A landscape with many peaks, sampled at points; each row gives a point and its height.
A climber steps from a point to whichever of its 2 nearest points has the largest rise for the distance, and stops where none of them is higher. Distance is the straight distance between rows; heights are no part of it.
K_650 height 3.85: [ 91 113 153 140  91  71  92  93  93 144 109 130 115 138 143 161  85 100
 125 140 115 163 105 185 112 187 122  87]
K_157 height 3.75: [ 67 159  94 153 105 150  73 110 144 149 137 115  84 117 115  93 191 170
 112 134  97  52 143 138  97 135  58 127]
K_490 height 4.95: [143 113 119 113 156 125 122 153 129 141 118 159 133 154 130 141 110 107
  84 150 156 176  96  95 128 155 150 141]
K_333 height 5.08: [101 170 116 148  87 110 135  96 124 121 184 119  56  83 118  97 188 177
 127 152 129  51 153 140  86 158  52 132]
K_699 height 4.35: [149 190 168  86 113 114 134 209 120 166 161 106 156  82 121  93 115 139
 155 110 162 179 158 143 171 109 127 147]
K_143 height 1.23: [161 159 136 134 105 151 170 189 155 116 116  93 122  90 126 149 106 124
 145 129 120 167 109  90 101 138 141 142]
K_673 height 3.71: [135 158 158 126 136 137 105 142 206 169 119  82 133 146  99 103 155 134
 115 134 121 161 122 132 167 111  92 167]
K_542 height 4.28: [132 102 148 145 141 114 110 102  74 121 154 169 107 113 101  86 174 141
 128 164 138  50 127 144 122  72 137 108]
K_546 height 6.03: [245 158 116 151 136 157 172 151 185  97 121  97  89 142 122 108 154 141
 101 181 140 123 123  84 107  96 121 158]
K_624 height 3.67: [131 102 112 103 147 126 179 147 110 134 197 126 121 136  89 114 122 107
 108 145 183 128 116 139 104 139 113 137]
K_688 height 2.08: [136 137 162 118 195 196 128 138 102 149  61  80 191 162 130 112 120 122
 145  78 148 154 118 129 133 138 150 130]
K_507 height 1.86: [101 152 118 148  49  91 110 178 146 157 115 154 132  54 144 166  91 137
 123 115 116 168 140  85 120 154 133 115]
K_338 height 2.58: [109 138 117 132 109 108 143  93 191  92  81 134 168 101 146 156 111 145
 176  97 110 153 138 137 164 160 159 110]
K_368 height 4.63: [236 189 118 149 113 166 165 102 177  83 123  84 120 178  99  91 152 109
 110 154 157 136 145 134  97 107 113 102]
K_399 height 3.04: [ 73 130 139 139 116 132  94 110 165 122 118 132 164 112 130 120 151 155
 177 102  96 123 146 168 187 121 142  96]
K_88 height 3.43: [114 146 163 117  75 147 112 140 158  88 142 128 150  66 129 124 136 139
 175 100  86 133 155 155 151 101 171  75]
K_604 height 1.60: [143  98  90 144 117 128 158 138 132  70 114 166 147 111 160 180 139 114
 146  97 132 116 159  47  98 144 192 113]
K_705 height 5.78: [171 168 153 132  80 139 109 155 104 134 168 131 109 117  75  74 172 133
 119 142 163 106 143 136 103  86 108  91]
K_29 height 2.21: [ 93 120 138 125 117  69 129 130  82 161 149 167  98  87 157 124 118 147
 126 152 132 114 107 133 143 156 117 173]
K_719 height 3.53: [115  86 129 150 149  80  84  77  62 145  99 144 129 166 155 148  90 110
 120 164 102 127  97 181 139 141 134 119]
K_91 height 5.67: [172 163 117 120 161 142 190 158 104 113 112 142 157 123 123 131 120 149
 145 103 206 127 157  66 123 149 123 159]
K_238 height 5.20: [139 144 149 152  80  91  94 103 125 137 168 102  85 131 106  94 153 139
 117 182 116 102 124 177  98 118  71 117]
K_732 height 5.16: [161 144 175 144 136 114 114  97  52 141  75 113 137 149 168 131 122 162
 164 101 130 141 128 155 115 157 107 153]
K_612 height 5.14: [ 48  96 125  73 170 162 138 157 130 160 153 113 149 127 143 141  80 109
 115  95 108 160 107 135 162 176 161 132]
K_994 height 1.34: [114  83  53 162 193 153 128 105 168 124  34 130 156 146 155 165 119 118
 109 103 136 157  96  73 119 136 170 134]
K_887 height 3.47: [183 178 186 136  84 101 154 134 146  84 124  99 168 110 111 125 112 124
 182 133 164 181 169 158 123 146 135 100]
K_741 height 2.87: [129 151 143 106 127 144 135 167 229 149 139  82 128 140 121 142 106 125
 127 141  99 192 102 149 167 130 132 165]
K_183 height 5.93: [119 113  96  93 108 132 144 179 145 133 212 150 109  98 150 156 135 124
 128 108  95 119 155 112 121 111 138 165]
K_144 height 4.52: [ 69 124  56 129 129 141 121  75 178 139 136 121  74 157 105 126 161 139
 117 136 112  87 124 130 116 142  67 122]
K_182 height 4.36: [159 140 148 166 114 118 119  96 109 166  95 148  79 117 117  83 154 136
 100 165 137  88  80 122 131 102  89 138]
K_848 height 0.69: [130 140 105 117 118 116 123 178 163 159 107 130 111 150 150 172 117 136
 108 116  98 179 130  78 148 150 105 194]
K_742 height 3.22: [120  96 118 163 156 112  89  49  98 129  75 130 136 152 103 128 111  91
 108 177 124 124  75 150 115  93 122  96]
K_748 height 2.98: [125 108 157 120 141 139 171  92 158  74 131 108 157 106 145 128 110 131
 193 106  90 126 127 170 151 135 158 128]
K_481 height 4.10: [131 194 160 130  82  79 126 144 135 137 136 116 135  66 144 114 128 187
 168 142 139 129 178 137 147 134  76 158]
K_445 height 5.76: [127 142 167 122 147 124 124 125  17 147  96 149 166 120 163 124 140 175
 142  87 172 109 160 116 132 159 120 158]
K_487 height 2.35: [125 154 143 103 104 110 137 187 179 128 163  78 151 115 120 125  84 110
 114 140 143 228 117 171 137 142 147 109]
K_133 height 4.89: [155 222 144 101  89 110 137 183 157 136 129  99 168  64 104 123 130 164
 173 123 170 165 184 129 151 106 107 111]
K_39 height 1.81: [166 116 139 139 172 196 138 129 149 103  60  95 169 167 150 131 115 128
 149 108 152 175 111  96 109 134 172 137]
K_920 height 7.28: [205 144 115 122 149 142 207 138 163 112 145 110  75 130 109 112 130 128
 109 155 139 111  88 109  98 142 100 170]
K_966 height 6.39: [ 59  97 118 121 160 139  76 120  68 162 127 111 125 188 116 153  84  86
  96 140 130 139 107 129 116 141 126 101]
K_577 height 2.64: [ 77  79 126 125 109 105 111 123 114 112 184 145 119 127 144 152 117 113
 143 112  73 101 143 172 102 136 131 126]
K_386 height 4.80: [153 158  80 120 163 170 189 147 158 103 121 114 135 136  88 101 147 144
 132 114 209 128 120  84 113 122 126 128]
K_397 height 3.74: [148 141 159 107  98 177 123 178 127 108 161 139 130  87 105 111 157 128
 149 100 125 122 158 129 138  72 184 100]
K_273 height 5.04: [173 135 142 128  92 164 108 186 137 138 169 125 100 164  86 104 154  81
  77 155 129 142 131 113  97  82 123 108]
K_696 height 6.50: [122 140 143 104 157 139 189 134  63 125 118 146 176 102 155 157 130 154
 155  58 162  98 172  73 111 168 129 141]
K_466 height 2.90: [ 80  80 137 111 165 117 133  90  62 103 193 128 142 148 130 142 118 112
 132 141 123  80 131 183 120 135 126 128]
K_620 height 2.38: [ 74  97 101 138 105  70  88 113 109 115 130 174 128 132 167 150 116 134
 152 107  90  98 144 119 140 165 134 121]
K_36 height 6.17: [117 147 107 140  78  72 113  95 161 101 213 122  56  97 139 111 160 149
 112 166 105  94 168 168 105 133  77 135]
K_992 height 0.74: [ 76  95  87 146 166 149  96 137 115 182  81 167 138 152 159 145 146 143
 100  76  95 103 106  66 145 140 114 162]
K_100 height 4.96: [177 112  99 121 159 146 140  82 118  92 148 145  73 124  91  95 169 127
  99 176 122  55 109 144 110  71 124 116]
K_941 height 3.54: [100 118 110 172  79 111  56 167 157 137 130 173 116 132 132 112 177 141
 115 124  90  89 139 117 155  88 137 112]
K_404 height 5.63: [ 64 100 146  85 163 123 129 124  62 144 144 122 153 138 168 148  67 120
 141  94 114 141 135 176 154 178 158 122]
K_470 height 3.45: [120 188 137 154  78  97 105 120 181 140 136 119 114  83 103 103 156 164
 133 148 144 132 147 128 168 122  93 119]
K_847 height 7.11: [ 88 135  90 101 136 122 167 135 173 120 180 115 102  95 134 157 125 138
 155 127 112 111 154 147 123 150  84 180]
K_312 height 6.10: [189 103 118 122 163 168 183  93 137 107 143 107  80 150 118 112 139 113
 108 159 110  74  97 133  75 111 123 159]
K_506 height 1.05: [ 99 120  72 133 183 171 131 109 152 141  49 135 158 143 153 150 132 152
 147  77 139 136 131  80 153 145 121 154]
K_128 height 2.59: [107  72 154 103 178 164 141 126  80 148 129 160 147 130 159 119 122 115
 122 115 113  93 108 117 169 104 181 134]
K_189 height 3.92: [ 93  98 113 129 106 123  82 140 131 137 164 173 105 116  89 108 178 133
  98 152 124  96 123 142 154  96 133  99]
K_949 height 2.07: [ 97 140 111 153  56  60  92 147 131 132 138 179 127  67 157 133 131 151
 140 115 113 125 168 114 149 139 128 106]
K_980 height 2.44: [147 150 108 138 101 168 130 130 214  85 138 124  98 124 127 150 171 131
 145 119  82 112 170 128 136 100 129 138]
K_256 height 1.57: [112  82  61 132 213 138  99  65 141 149  24 132 145 158 166 121 141  98
  97 122 131 136 113  89 111  92 159 151]
K_511 height 4.38: [103 118 143 129 115 108  83 134 132 160 129 110  97 163 153 154 101 106
 115 136  85 175  98 167 133 174  99 143]
K_515 height 5.69: [ 83 134  85  90 149 165 163 118 183 113 175 103  82 127  83 134 144 122
 109 128 115 109 107 151 106 142  93 134]
K_35 height 2.34: [141 143 163 128  82  89 145 161 109 153 166 145 103  64 111 107 117 134
 127 145 134 146 113 139 125 123 133 124]
K_380 height 4.05: [127 170 168 116  95 158  99 196 148 148 160 118 169 122 103  93 143 123
 129 105 145 162 156 141 168  83 147 104]
K_263 height 1.59: [152  95 111 152 156 163 162 132 137  65  88 139 161 124 165 160 103 122
 138 119 152 164 119  67  84 158 202 112]
K_757 height 2.17: [ 99  94 119 147 138  94 136  88  78 133 114 178 128 110 159 145 138 145
 136 121 111  79 101 111 141 141 127 143]
K_738 height 4.66: [159 117 168 172 104  63 123  76 123 141 116 138  77 117 108 109 125 123
  98 183 125 105  70 167 122 127 109 107]
K_188 height 2.43: [145 111 182 110 120 124 141 134  80 134 139 141 136 110 137 103 106 124
 127 127 132 136 114 131 150 117 169 101]
K_483 height 1.01: [177 160 147 126 114 110 155 146 153 122 114 105 124 152 141 170 100 128
 138 127 134 189 139 123 130 152 116 177]
K_93 height 5.88: [186 210 132 128  88 128 138 163 144 103 146 117 128 101  90  93 176 151
 149 129 168 121 206 126 133  82  98 104]
K_529 height 2.85: [134  72 136 108 188 171 124 116  82 154 148 145 119 158 126 111 155 124
 119 138 113  76 101 107 131  75 127 173]
K_261 height 3.08: [146 145 127 140  59 109  81 157 176 127 151 161 104 117 143 139 178 130
 122 133  85 124 182 109 139  77 120 135]
K_152 height 1.42: [153 113 141 143  99 129 168 160 138 101 120 149 120  91 154 156 102 118
 130 117  86 117 117  84 101 129 177 118]
K_704 height 0.76: [183 130 131 146 130 126 129 112 123 129  78 105 103 177 157 175 108 113
 125 131 109 168 112 118  75 153 108 169]
K_418 height 3.23: [174 144 170 101 142 119 198 113 147  63 127 114 176  98 121 122 101 136
 190 120 154 144 142 151 143 138 168 122]
K_527 height 1.88: [147 141  92 151  82 136 147 124 176  59 106 143 140 123 133 172 138 123
 155 104 110 127 197  90  91 123 143 107]
K_248 height 4.60: [163 137 148 140 117 136 121  85 114 106  98 105 137 163 127 118 141 120
 159 124 148 143 140 153 119 116 100 129]
K_475 height 2.00: [ 87  70 109 146 201 116 136  73  82 147  77 185 163 119 171 136 116 131
 130 105 102  68  98 119 158 103 156 138]
K_880 height 3.28: [136  71 127  96 180 160 153 127  68 122 178 131 117 174 118 131 111  91
 107 168 135  91 106 137 103 110 145 128]
K_988 height 6.37: [ 43  88 142 105 139 111 121 114  34 122 130 123 153 132 176 178  47 105
  99  88  83 102 137 141 122 192 162  68]
K_180 height 4.53: [167 123 130 133 156 125 106 126 185 162 103 140 138 159 108 115 142 122
  95 152 147 168  83 109 164  96 147 144]
K_637 height 2.31: [143 106 167 103 168 172 154 130  75 133 108 103 162 162 128  97  83 102
 122 123 142 151 107 143 124 135 171 105]
K_603 height 5.29: [ 57  93 124 108 124 121  80 137 115 178 171  94  98 161 107 128 109 118
 101 144 112 120  98 170 127 154  82 126]
K_776 height 5.48: [ 96  97 103 107 200 144  98 117 113 172  82 127 141 188 121 135  99 108
  76 138 147 161  84 100 137 154 145 137]
K_948 height 1.79: [117  62  65 134 208 112 110  47  86 125  69 161 156 157 164 150 110  97
 114 136 129 100 110 125 117  81 167 139]
K_277 height 7.53: [ 20  96 117 128 134 146  89 114  43 143 131 123 164 149 139 149 104 117
 122 106 113  84 131 149 123 152 120  77]
K_746 height 0.45: [ 96 108  96 139 120 107 116 155 130 169 112 162 112 111 166 178 126 150
 119  92  82 116 121  81 131 160 108 196]
K_725 height 2.18: [123 161 154 121  76  67 126 161 148 132 132 129 138  93 130 157  84 114
 117 128 137 226 147 137 140 165 139 108]
K_512 height 4.06: [100 114  83  93 166 172 148 141 148 127 153 120 150 164  71  95 142 117
 110 135 191 132 114 116 132 132 115 121]
K_92 height 3.89: [136 178 130 147 120 130 135 114 141 155 114 114  89 103  80  83 150 153
 136 141 151  94 105 117 138 123  65 122]
K_865 height 4.47: [193 111 147 138 126 143 112 141 103 131 143 114 129 196  79  95 133  86
  98 152 168 141 118 145 112  98 138  81]
K_583 height 3.80: [206 180 161 135 109 133 158 120 184  81 140  73 151 139  94  98 137 124
 153 142 152 159 129 165 147 106 126 105]
K_895 height 4.19: [147 111 158 137 121 119  84  91  81 115 113 130 165 192 112 121 122  98
 134 140 168 154 142 163 129 101 138  80]

For each start below, name the point where the climber stops.
K_338: K_93
K_527: K_920
K_748: K_920

Call two points neighbours if one is among the 2 nearest of the other. Go from one point of each pair to the other, from neighbour to neighbour, staying as high as possible. Name the lowest point that can't be avoided.
K_920, K_93: K_338
K_696, K_93: K_895
K_36, K_93: K_470
K_847, K_36: K_157
